A landscape with many valleys, sampled at points; each row gives a point and its height.
A ball rolls from a point to the lowest of its 3 nearest points, and stops where none of them is lower. Distance is the straight distance between rows; heights are no part of it.
J_632: [146  93 119  95 168 111 153 168 131 132 112  88 101 153 163  95  88 128
 130 199 140 101 150]  h=712
J_551: [187  90 144 112 148 130 169 169 141 146 161 156 147 124 168  67 116  99
 101 189 147  95 132]  h=199
J_584: [166 125 173 161  92 158 175 150 136 135 198 214 145 120 108  72 160  90
 101 114 151 132 122]  h=324
J_839: [169 109 155 137 112 126 169 140 136 126 173 185 146 134 126  47 137 102
  91 137 141  98 133]  h=210
J_776: [177 123 165 164 102 154 173 157 139 127 208 227 154 118  96  67 165  94
  89 108 161 125 123]  h=329
J_639: [148 129 164 170  93 160 171 145 123 132 188 211 157 119 102  90 169  88
 101 100 137 134 122]  h=319
J_753: [140  93 100  96 185 109 142 168 116 143  95  71  95 141 162 109  81 126
 129 213 143  93 154]  h=708
J_935: [133 150 127 121 111 140 142 110 122 125 140 148 130 123 114 128 142 130
 125 112 135 131 118]  h=377
J_979: [117 152 160 178  78 149 157 129 126 144 178 218 163 116  99 123 155 110
  96  55 139 134  99]  h=587
J_189: [183  99 154 137 129 129 190 147 129 140 165 192 138 145 141  62 121 102
  90 158 151  95 151]  h=188
J_570: [155 129 146 159 107 165 175 147 123 142 181 183 141 114 106  78 159 104
 111 110 127 129 118]  h=298
J_491: [118 152 152 184  74 153 131 110 130 119 151 162 150 112  85 150 165 120
 125  46 102 167 103]  h=256
J_761: [ 85 184 119 129  92 128  75  95 138 109  96 107 128 121 104 209 144 124
 131  75 105 160  95]  h=664
J_542: [173  81 137 114 153 120 147 165 136 138 118 137 106 140 156  69 108 111
 108 192 145 106 161]  h=339
J_613: [168  97 133 103 157 109 166 163 135 159 136 132 124 126 158  69 111 113
 112 183 160  98 154]  h=281
J_724: [127 137 148 168  85 160 163 148 112 133 188 201 148 128  96 100 158 109
 114  84 143 125 104]  h=391
J_289: [133 143 130 146 111 159 156 129 130 146 176 170 155 116  88 120 150 120
 119 108 141 125 115]  h=332
J_174: [ 77 137 110 123 113 135  85  97 122 105 105  78 136 138 129 194 113 146
 165 106 111 138 122]  h=616
J_678: [ 98 158 117 134  98 126  94 106 139 109  96 101 124 124  96 195 126 132
 165  87 104 145 104]  h=608
J_872: [146 139 120 111 125 124 147 136 133 121 132 137 136 125 134 120 112 119
 146 151 127 131 122]  h=522
J_344: [ 92 147  95 113 125 123  78  94 117 115  70  72 109 130 132 190 106 156
 151 115 113 137 128]  h=647
J_849: [112 146 132 133 112 131 115 111 127 128 116 135 111 106 120 153 142 139
 151  85 112 136 124]  h=313
J_476: [120 116 107 101 173  88 118 141 118 124  95  68  99 146 146 126 107 157
 145 172 117 135 141]  h=699
J_644: [129 129 112 123 139 109 116 123 122 133 110  93 107 129 152 120 107 146
 130 141 135 131 150]  h=690
J_941: [114 120 110  82 184  89 107 132 117 124  64  44 104 151 173 136  98 154
 157 204 143 126 142]  h=360
J_54: [ 90 172 134 148 106 148  82  94 145 123 111 127 145 119  94 195 153 132
 135  63 101 162 107]  h=503
J_969: [139  89 112  86 176 114 150 159 117 129 101  70  99 162 167  90  89 127
 121 215 140  96 153]  h=711
J_260: [ 96 141  94  99 150 119  80  84 130 115  67  58  96 126 139 197 110 166
 162 129  92 133 117]  h=646
J_280: [134 145 156 179  76 145 135 109 132 115 170 186 156 103  87 142 152 124
 107  53 128 158 110]  h=162
J_569: [137 142 147 130 112 135 140 126 135 133 131 157 142 133 119 130 132 118
 122 110 126 138 126]  h=362
J_338: [ 84 177 134 150  91 151  86  86 143 122 124 120 150 115  90 208 145 115
 140  54 107 152  97]  h=123
J_702: [ 86 166 124 181  78 150  93  83 133 105 143 171 156 107  83 204 165 123
 114  25 114 157  90]  h=154
J_218: [ 91 143 129 131 127 121 107 103 134 116 127 116 123 124 109 175 135 147
 164  85 108 145 128]  h=594
J_50: [137 140 134 119 121 128 144 128 115 110 130 126 122 122 126 150 132 127
 129 108 122 143 117]  h=388
J_153: [103 147 129 134  97 138  86  98 132 133 124 143 148 103  94 171 152 134
 129  83 111 148 122]  h=267
J_319: [145 135 157 162 105 151 176 158 117 137 184 198 142 113 114  91 166 101
 112 100 135 123 109]  h=318
J_769: [ 85 157 103 117 114 128  60  92 116 106 102  70 130 129 114 201 125 152
 163  97  94 146 121]  h=626
J_909: [ 88 160 111 134 120 127  94 107 128 101 110  95 130 130 110 194 129 141
 164  96 111 143 108]  h=607
J_100: [121 145 154 177  88 161 149 121 129 120 177 206 150 120  94 117 157 127
 111  76 142 128 103]  h=477
J_946: [143 131 134 132 120 131 147 151 127 138 144 174 144 116 116  95 135 123
 105 132 139 124 147]  h=335
J_879: [125 151 149 135  94 124 131 108 124 143 131 140 139 120 120 144 146 122
 119 102 120 136 106]  h=317
J_40: [ 80 168 126 158  95 161  97  87 139 112 138 163 141  99  79 201 167 129
 133  35 102 154  90]  h=158
J_91: [167  80 127 105 175 101 153 172 146 138 116 118  92 137 164  77  95 114
 125 188 142  99 166]  h=142
J_844: [140 141 146 179 104 163 138 112 129 118 172 181 145 123  90 125 159 138
 118  82 130 142 113]  h=189
J_566: [ 98 152 146 150  96 145 117 112 125 131 151 145 146 101  84 154 154 134
 134  69 125 145 109]  h=268
J_708: [138 142 127 139 124 130 143 135 146 115 134 136 136 132 131 131 119 128
 130 135 126 136 134]  h=526
J_68: [162  84 124 117 172 112 154 176 137 134 107  96  98 152 165  86 109 123
 119 200 144 106 172]  h=543
J_606: [148 135 157 158 101 166 173 141 121 143 184 194 141 115 118  81 167  95
 103 110 132 138 119]  h=307
J_341: [136 128 171 175  87 146 168 129 123 124 192 222 149 118 110  95 171 100
  93  84 142 135 125]  h=327
J_371: [ 96 128  81  84 155 111  80 116 120 127  85  39  99 140 165 190 102 149
 161 158  97 130 141]  h=191
J_320: [107 145 106 118 131 122 106 110 118 117  73  74 121 131 134 161 116 146
 155 126 121 126 125]  h=742
J_201: [154  80 111  74 177 105 137 174 112 147  84  73  95 153 161  77  80 128
 123 234 132  96 159]  h=716
J_311: [133 129 119 117 139 117 123 140 130 140 111 112 127 139 153 102 100 140
 130 159 144 112 139]  h=215
J_501: [110 113 101  87 171  92 119 125 121 130  60  40 112 141 150 145  91 156
 144 194 132 128 158]  h=358
J_951: [ 94 151 122 130 117 133  92 107 137 117 113 116 129 138 108 181 135 144
 165  88 100 145 116]  h=606
J_846: [124 141 149 178  93 165 161 136 113 130 173 201 148 112  91 124 162 116
 123  68 145 132  98]  h=461
J_206: [114 151 125 124 110 135 125 113 118 127 131 133 118 111 127 152 128 130
 130 109 130 122 117]  h=330
J_352: [170  95 160 126 135 128 184 155 127 129 159 171 133 129 144  60 129  99
 100 163 143  85 143]  h=179
J_391: [ 93 161 136 168  66 150 124  93 124 113 142 164 138  99  84 178 166 113
 116  20 107 159  89]  h=275
J_504: [ 87 170 105 130  92 138  73  91 132 110 110 101 113 120 110 208 133 130
 154  78 102 152 109]  h=714
J_124: [115 134 113 112 139 121 113 115 129 139  84  76 109 137 150 152 125 140
 152 121 119 136 151]  h=725
J_712: [128 141 148 165 104 159 155 138 124 130 181 187 141 112  93 109 158 112
 104  86 143 119 105]  h=337
J_991: [ 93 124  81  97 160 116  81 121 113 134  69  36 105 144 166 183  90 159
 160 181 108 153 149]  h=261
J_15: [155 132 143 142 110 141 168 151 116 151 182 181 147 119 118  67 150 106
 109 118 127 116 113]  h=289
J_607: [ 98 158 137 176  75 163 122 102 122  99 157 165 140 106  79 171 170 110
 126  31 111 153  90]  h=343
J_825: [ 88 150 132 158 103 144 102 102 128 123 144 140 142 105  76 194 167 122
 131  54 100 159 109]  h=370
J_522: [117 131 114 119 140 128 105 107 121 125 123  97 120 133 133 142 125 138
 142 118 118 146 136]  h=718
J_43: [147  96 135 125 154 119 155 159 132 142 137 155 139 124 146  85 131 132
 127 160 155 102 144]  h=312
J_943: [ 79 172 120 173  87 163  96  77 142 102 137 164 135 109  79 206 169 127
 133  33  99 162  80]  h=155
J_115: [171  98 149 129 148 126 172 168 123 137 151 143 130 116 155  73 118 109
 115 174 143 101 127]  h=194
J_819: [158 120 173 165  84 148 167 136 137 123 206 227 150 116  96  75 164  91
  88  88 162 136 138]  h=333
J_900: [101 166 131 135 122 126  83 115 146 127 106 133 128 129 103 182 135 130
 140  80 106 153 110]  h=611
J_236: [126 134 115 115 124 123 126 120 117 127 138 103 124 122 140 136 122 127
 145 132 124 135 139]  h=726
J_379: [156 124 158 126 133 116 155 151 119 129 149 177 135 123 133  78 133 104
 109 138 135 108 135]  h=207
J_722: [170 104 155 136 120 128 177 147 137 142 181 193 147 136 122  50 143 104
  93 148 158  95 143]  h=253
J_331: [ 87 177 133 141 102 138  95  99 141 111 102 121 128 125 102 199 138 129
 147  63 103 153 108]  h=612
J_609: [153 124 139 135 121 137 153 142 119 158 169 177 149 118 111  92 146 112
 107 108 140 123 121]  h=279
J_101: [ 89 149 108 128 119 126  94 106 135 111 105  86 129 145 116 181 120 140
 173 101 111 131 100]  h=610
J_477: [120 145 152 186  67 153 140 101 138 117 173 201 156 112  81 157 166 124
  92  42 126 165 109]  h=148
J_129: [141 103 106 106 175 107 126 131 125 119 107  86  93 151 153 105  92 134
 129 196 138  99 142]  h=705
J_997: [107 156 152 170  62 154 124  95 127 124 166 180 156 113  85 157 176 104
 106  27 110 171 101]  h=222
J_424: [ 89 149 101 122 129 120  61  79 110 116  70  76 113 124 133 194 120 155
 150 107  92 137 119]  h=628
J_847: [ 99 138 116 115 136 124 102 104 125 124 106 100 140 140 127 164 119 141
 166  99 117 139 124]  h=730
J_841: [176  78 135  98 153 100 157 187 129 140 129 125 100 131 170  62  88 121
 117 203 160 102 165]  h=311
J_231: [ 99 163 131 142  99 136  91  92 136 133 127 127 151 109  97 186 163 123
 123  67 102 154 100]  h=431
J_564: [183  87 142 108 151 104 167 179 128 162 138 133 143 134 170  60 107 109
 103 198 158  98 144]  h=251
J_579: [112 141 168 169  81 157 151 136 119 131 184 201 149 110  91 129 158 114
 106  68 153 132 110]  h=484
J_658: [110 143 141 147  91 131 114 105 117 136 142 142 151 109  96 161 170 128
 118  74 119 140  97]  h=262
J_172: [155 136 148 130 124 122 157 153 121 143 158 176 140 114 118  87 139 124
 111 134 142 112 132]  h=240
J_698: [133 108 111 115 150 110 139 157 135 136 101 100 114 146 157 101  94 135
 133 188 141  95 137]  h=118
J_296: [115 143 119 115 141 132 115 120 123 128 145 115 117 119 135 152 135 133
 154 125 129 126 133]  h=720
J_993: [144 142 140 125 127 129 148 145 137 123 138 171 132 129 122 110 122 132
 126 139 122 131 145]  h=397
J_483: [125 146 152 174  92 146 133 100 130 117 166 170 142 122  92 143 160 124
 124  80 128 143  93]  h=180
J_608: [ 87 152  97 107 141 125  57  80 114 114  67  56 108 130 147 189 106 158
 155 100  89 150 120]  h=630
J_400: [105 143 121 125 138 130 112 104 119 125 134 115 118 131 125 157 133 138
 162 116 115 130 134]  h=713
J_915: [104 117  86  89 162 109  82 116 117 123  68  48 102 139 156 181  90 157
 154 170 112 146 143]  h=259
J_773: [114 133 111 124 146 138 108 104 124 120 118  99 131 132 138 148 137 131
 160 121 115 136 142]  h=717
J_898: [148 107 129 114 148 110 151 145 133 131  97 110 107 156 165  84 103 116
 114 175 144 103 159]  h=334
J_615: [102 141 103  97 131 115 110 105 120 116  81  61 111 136 138 173 109 156
 148 121 117 127 133]  h=739
J_392: [ 74 176 131 159 100 147  91  69 149 108 125 123 152 110  91 207 161 112
 157  47 105 165  77]  h=353
J_143: [162  84 134  88 180 103 148 172 126 154 101  72 105 161 165  56  90 125
 129 233 150  93 169]  h=825
J_104: [ 76 170 127 137  83 143  79  77 146 102 113 103 131 112 107 206 151 128
 140  62 111 164  93]  h=724
J_728: [145 105 114 104 152 114 141 152 138 143 111 124 118 139 165  84 106 118
 111 182 152 102 156]  h=302
J_17: [145 132 135 138 114 147 145 134 132 145 151 181 139 123 105 113 149 112
 103 111 133 116 130]  h=291
J_106: [ 92 131  87  88 178 108  69 102 112 122  67  36 103 146 161 210 102 156
 170 151 103 146 125]  h=680
J_534: [167 120 181 168  92 155 173 148 134 135 193 209 159 118  98  64 152 102
 104 118 154 132 131]  h=336
J_349: [148 123 159 147 110 152 169 142 126 150 182 193 150 125 122  65 156 105
 101 116 129 120 107]  h=304
J_460: [171 116 156 147 108 134 166 147 127 135 178 197 141 127 117  54 153 111
  86 138 141 111 130]  h=269
J_219: [179 112 155 139 113 129 181 146 136 139 182 198 149 129 117  51 150 110
  99 134 149 103 122]  h=381
J_26: [160 102 122 104 155 117 150 160 128 136 154 139 132 119 164  78 126 120
 112 180 152  98 141]  h=287
J_784: [151 105 145 133 138 128 143 148 138 122 135 159 143 127 123  89 123 138
 125 160 136 112 153]  h=376
J_929: [ 96 132  83  99 162 114  82  95 137 108  70  60  98 137 140 203 104 158
 164 133  95 139 128]  h=654
J_353: [144 127 142 127 135 131 149 147 135 124 143 168 126 119 118 103 125 138
 120 141 136 126 146]  h=414
J_277: [122 141 162 174  92 153 159 126 117 127 178 212 154 133  94 124 155 119
 109  68 132 139  99]  h=525
J_308: [159 112 150 128 119 115 164 143 120 137 159 183 145 128 131  66 133 108
  97 140 131  99 134]  h=200
J_821: [ 97 131  95  90 168 100  72  93 122 114  60  37 109 134 154 201  95 143
 169 136 100 143 122]  h=668
J_505: [144 138 135 125 129 136 140 127 134 138 147 179 139 130 118 111 135 121
 107 117 141 123 128]  h=320
J_973: [119 150 154 179  69 149 126 110 140 114 172 189 153 121  87 143 163 119
 102  55 118 164 104]  h=166
J_677: [ 84 155 135 170  83 163 113 103 121 104 148 152 141  99  80 191 167 117
 118  22 111 144  93]  h=208
J_486: [118 141 147 153  98 138 127 107 129 130 151 148 157 110  99 151 162 124
 125  79 113 143  89]  h=248
J_63: [ 77 179 134 158  97 154  91  66 142 109 122 130 149 109  77 203 162 124
 142  42  99 170  76]  h=350
J_487: [179 120 173 166  96 154 174 171 127 130 194 246 164 115 103  62 152  94
  79 112 169 128 113]  h=342
J_28: [ 96 144 132 147  87 130 103 104 126 129 145 134 156 103  98 162 158 128
 132  66 114 145 108]  h=264
J_725: [146 105 106  88 183 111 120 150 117 137  82  55 101 164 171 114  79 139
 127 212 144 101 151]  h=744
J_729: [100 151 141 135  96 139 108 108 119 131 138 135 146  93 103 159 152 129
 138  81 115 140 105]  h=265
J_904: [127 153 159 175  87 150 132 106 125 121 172 151 145 113  96 143 155 121
 120  64 114 151  95]  h=211
J_386: [147 104 138 118 138 123 143 158 137 126 137 163 127 129 132  85 131 131
 127 162 134 110 143]  h=347
J_67: [129 124 108 119 139 104 127 136 118 134 106 102 121 130 156 108  92 137
 124 167 140 107 134]  h=96
J_154: [149 103 132 110 161 115 158 167 147 153 109 121 108 152 165  71 108 120
 114 181 145 113 167]  h=338
J_601: [139 147 144 134 121 143 152 130 131 133 139 157 143 133 108 122 133 123
 112 115 128 129 137]  h=354
J_160: [131 151 146 166  95 144 139 111 139 119 168 158 151 114  98 139 158 128
 122  80 109 141 100]  h=209
J_518: [129 112 108 104 176 108 115 130 116 117 105  89  97 150 160 115 105 152
 137 169 129 129 134]  h=703
J_591: [ 96 144  98 104 154  98  67  84 122 104  58  38 101 143 141 199 106 163
 176 124  94 148 103]  h=719
J_901: [134 138 110 119 126 120 132 140 130 135 130 121 147 126 151 111 104 130
 135 158 122 132 132]  h=458
J_507: [123 119 107 113 153 117 108 129 129 129  94  88 113 137 157 129 109 153
 134 151 120 146 149]  h=684
J_734: [181 115 151 143 107 138 168 142 150 141 191 201 147 126 112  49 147 108
 102 135 149 102 135]  h=603
J_248: [157  93 131 100 158 114 151 152 144 147 130 128 133 125 157  76 122 132
 114 186 154 108 157]  h=284
J_940: [105 140 134 127  93 137 112  92 122 131 133 152 124 112 112 161 139 135
 131  93 121 124 124]  h=270
J_838: [136  96 109 103 182 102 120 132 113 117 103  72 101 154 164 114  88 152
 132 203 143 113 141]  h=710
J_187: [142 142 139 143 107 158 140 113 133 131 161 173 143 115 102 119 155 128
 110 103 137 123 118]  h=315
J_587: [103 138 107 114 137 130 118 107 121 122 103  90 131 138 121 152 133 138
 164 116 120 142 128]  h=721
J_777: [149 104 129 112 158 117 142 145 144 142 117 140 123 135 155  91 122 121
 121 170 158 108 157]  h=290
J_752: [136  92 101  99 180 110 147 164 120 129 105  79  98 155 168  91  89 119
 124 201 142  95 148]  h=707
J_932: [133 116 110 119 136 113 143 150 135 127  97 112 111 145 165  92  90 139
 124 172 146 104 131]  h=151
J_895: [ 72 155 127 165 108 154  84  82 144 116 142 140 150 120  82 202 166 118
 140  60  98 159  81]  h=345
J_854: [124 139 155 180  78 158 173 134 121 128 188 214 146 111 114 102 167 105
 106  85 144 137 105]  h=395
J_332: [ 90 159 107 133 112 126  60  89 135  93 106  85 117 119 112 215 125 130
 157  75  92 154 118]  h=745
J_330: [100 169 141 128 101 125  92 106 142 113 113 111 131 129  99 181 137 137
 151  80  98 150 110]  h=609
J_536: [102 129  77  93 133 118 104 104 128 124  66  59  97 133 131 181 101 153
 144 145 100 135 124]  h=655
J_751: [151 107 157 123 135 119 162 159 128 126 146 167 136 107 133  83 139 120
 113 155 145  99 133]  h=229
J_351: [ 85 160 102 111 128 131  60  81 121 125  91  75 122 126 123 205 116 152
 155  92  97 138 117]  h=627
J_87: [104 114  92  96 162  99 117 131 116 122  81  48 113 139 148 155  95 152
 150 172 122 139 141]  h=346
J_440: [169 107 154 128 125 131 166 155 121 130 155 194 144 138 143  62 144 107
  77 148 142  94 139]  h=198
J_805: [125 108 103  97 188  94 110 136 119 128 100  65 102 154 163 126  90 143
 136 199 133 119 139]  h=731
J_423: [ 94 142 102 105 117 119  93  97 124 132  82  74 127 128 136 179 114 159
 149 112 126 134 129]  h=702
J_810: [ 69 178 129 179  80 151  93  70 141 110 145 175 146 111  73 202 167 122
 117  15 109 164  83]  h=157
J_514: [100 116  95  87 164 101  94 133 116 130  56  31 100 145 163 156  87 148
 163 196 131 132 156]  h=357
J_482: [ 97 112  86  93 156 104  85 139 111 128  69  41  97 127 152 168  92 159
 155 175 123 145 147]  h=326
J_397: [189  90 147 114 151 131 183 164 130 131 156 165 141 132 167  67 123 118
 102 169 145  92 136]  h=184
J_25: [146 121 138 130 114 141 152 138 126 133 137 170 140 124 104 105 143 120
 105 133 134 130 149]  h=385
J_119: [187 114 170 175 100 153 172 157 129 128 193 217 155 109 110  51 154  94
  99 125 164 110 119]  h=371
J_931: [ 92 145  92 115 146 126  66  86 131 115  75  68 108 128 139 198 111 152
 156 110  93 136 123]  h=634
J_290: [174  72 127 101 179 118 153 164 130 139 120  97 103 156 165  58  89 124
 130 213 142 100 180]  h=826
J_733: [115 117 105 110 154  98 110 135 132 118  80  61 117 143 147 144 100 151
 150 156 113 149 142]  h=52
J_923: [159  79 124 102 185 108 155 170 137 134 114  77 114 155 162  74  89 114
 124 217 147 101 169]  h=812
J_707: [ 99 109  93  86 158  92  95 118 121 134  72  45  98 133 157 158  93 159
 160 189 120 129 154]  h=356
J_137: [ 89 152 132 163  76 158 126 113 131 110 158 147 148  90  84 178 164 122
 130  46 108 168  94]  h=386
J_746: [ 90 134  87  91 164  96  63  97 111 109  40  14  97 141 163 207  99 162
 181 151 119 157 128]  h=689
J_261: [154  93 113  86 178 100 133 172 112 142  87  65  95 143 177  86  77 135
 116 225 131 100 158]  h=715
J_840: [175 108 162 162 110 145 175 159 140 144 189 221 151 126 100  48 152 109
 109 127 164  95 120]  h=460
J_539: [ 94 137  86  94 161 100  65  89 127 112  53  39 104 125 141 204 106 160
 167 122 107 151 112]  h=694
J_191: [109 139 138 131 120 130 115 108 132 121 122 125 116 125 118 156 148 138
 147 102 120 147 127]  h=463
J_741: [115 131 104 115 149 119 117 125 125 133  78  69 115 143 153 149 109 140
 147 135 107 140 145]  h=697
J_655: [ 75 163 123 154 105 155  99  91 145 122 132 143 161 111  83 193 166 122
 132  51 111 157 109]  h=263
J_827: [112 131 126 122 125 126 101 109 114 127 126 128 124 123 127 164 144 137
 152 102 110 145 142]  h=581
J_197: [164 110 161 127 144 130 167 163 124 126 156 168 138 123 140  80 130 120
 102 152 139  97 139]  h=183
J_828: [128 139 128 125 125 118 124 130 121 110 138 121 115 123 137 126 124 125
 143 134 125 121 132]  h=737
J_3: [125 136 160 170  88 158 176 129 128 134 190 222 152 127 102 115 176 101
  97  70 146 142 103]  h=355
J_731: [134  95  95 100 174 115 131 151 125 124 107  79  96 155 165 107  91 127
 128 204 143  97 141]  h=706
J_987: [146 124 147 130 116 125 152 154 110 144 167 180 140 124 112  89 149 119
  98 119 140 114 126]  h=271
J_595: [147 155 133 134 108 152 149 116 136 146 153 169 150 122 108 123 148 131
  99 111 134 131 120]  h=348
J_650: [ 99 126  90  96 140 122  92  99 126 114  75  57  95 133 148 191 103 154
 164 128 102 129 126]  h=653
J_744: [160  90 118 100 171 101 155 174 138 124 118  90 100 153 171  74  95 113
 132 197 138 111 160]  h=769
J_135: [156 127 147 139 102 129 156 149 129 141 167 179 146 128 120  66 138  99
 101 118 137 111 121]  h=283
J_723: [122 126  99 121 163 105 105 133 129 117  89  73  92 143 160 124 100 151
 140 154 119 134 138]  h=692
J_223: [150  91 116 115 155 119 146 162 140 148 108 129 114 137 167  79 101 125
 115 181 157 118 163]  h=310
J_676: [128 134 130 157 106 157 144 127 135 137 174 180 141 115  93 113 151 126
 114  91 133 126 121]  h=328
J_405: [142 100 108  91 200  99 109 135 122 131  92  55 106 145 163 117  86 135
 137 205 133 120 148]  h=839
J_517: [133 106 132 125 147 114 138 145 146 143 122 131 147 125 149  87 126 125
 133 175 136 119 145]  h=364
J_690: [177  85 129  97 157 114 155 177 136 149 134 126 107 128 172  68  96 124
 105 188 159  91 167]  h=294
J_683: [ 81 167 130 178  88 165 107  89 124  99 157 160 134  97  85 196 164 134
 113  22 114 158  90]  h=160
J_6: [149 135 137 130 131 129 154 151 125 127 148 174 128 121 118  79 135 128
 109 134 141 121 139]  h=361
J_992: [173 114 154 155  94 158 158 143 133 130 191 200 149 114 109  58 166 103
 105 121 138 123 126]  h=459
J_945: [160  81 120  98 182 111 149 173 133 147  93  78 108 159 163  90  89 127
 126 208 132  99 157]  h=757
J_713: [127 143 141 139  91 139 138 103 127 134 146 140 153 116 105 143 149 129
 122  93 125 134  96]  h=288
J_4: [ 90 132  84  97 169  96  59 100 130 117  44  20 109 138 156 216  98 155
 177 136 113 158 132]  h=688
J_72: [137 144 152 147 108 148 143  93 132 137 158 164 147 121 102 135 159 127
 113  94 129 147 104]  h=352
J_614: [181  65 126  98 191 102 150 183 130 149 116  88 103 157 158  56  87 125
 120 228 166  93 181]  h=828
J_871: [147 123 143 127 137 128 148 141 139 135 139 152 124 133 114  98 133 129
 128 150 129 126 145]  h=394
J_842: [163  68 133  87 180  98 148 159 124 149 102  86 110 166 173  56  80 132
 123 238 153  90 178]  h=827
J_612: [125 131 109 115 126 123 114 128 118 125 136 105 125 125 159 123 114 120
 134 137 147 121 135]  h=755
J_936: [140 109 110 109 166 104 116 141 114 119 108  92  97 137 169 116  86 147
 125 184 135 111 139]  h=704
J_232: [145 114 118 119 143 116 145 145 145 147 121 139 139 143 151  89 122 131
 137 168 146 103 142]  h=331
J_243: [121 131 113 106 160 117 111 124 127 126  76  67 105 133 145 138  99 151
 138 147 112 140 140]  h=542
J_421: [116 107 110  88 168  89 109 131 112 125  75  28 109 143 152 137  96 153
 146 193 119 140 145]  h=359
J_718: [104 139  83  97 168 105  78 102 120 120  52  17 101 145 154 199  95 146
 169 158 120 151 130]  h=685
J_765: [142 116 124 123 129 116 146 144 131 135 129 134 149 138 138  99 119 125
 141 173 129 128 135]  h=378
J_59: [141  93 113  90 175 111 126 161 120 134 103  71  87 157 161 103  90 131
 121 219 136 106 161]  h=709
J_911: [187  87 129 105 148 111 157 177 135 148 131 135  95 130 172  63 100 114
 101 187 165  91 154]  h=314
J_149: [ 93 144 101 119 112 118  59  93 114 113 106  80 129 125 127 188 115 146
 161 102  96 130 118]  h=625
J_237: [147 116 126 113 146 113 139 141 148 139 106 116 130 149 162  91 104 138
 133 174 140 109 138]  h=292
J_968: [181  63 120  93 193 100 146 173 115 148 121  91 109 160 158  46  85 133
 121 234 143  94 183]  h=829
J_23: [106 131 104 105 140 110 116 119 124 117  68  57 108 138 141 159 106 150
 161 147 111 130 137]  h=743
J_620: [170 107 155 116 142 125 168 163 121 132 152 148 137 107 151  78 130 120
 115 169 149  94 133]  h=193
J_859: [108 143 133 142  89 131 100 105 133 137 133 140 130 104 100 169 161 131
 128  81 119 141 121]  h=266
J_927: [171 116 172 169  92 143 184 167 138 144 217 252 169 118 108  73 163  92
  78 102 160 130  98]  h=375

For each start below, name the point where the ball stops.
J_517 -> J_352
J_968 -> J_733
J_154 -> J_352
J_765 -> J_352
J_201 -> J_733
J_153 -> J_483
J_940 -> J_483
J_842 -> J_733

Write out the way that a ball takes from each point below.
J_872 -> J_765 > J_232 > J_777 > J_248 > J_613 > J_564 > J_551 > J_397 > J_352
J_566 -> J_658 > J_486 > J_160 > J_483
J_879 -> J_713 > J_486 > J_160 > J_483
J_223 -> J_777 > J_248 > J_613 > J_564 > J_551 > J_397 > J_352
J_690 -> J_613 > J_564 > J_551 > J_397 > J_352
J_941 -> J_514 > J_482 > J_915 > J_371
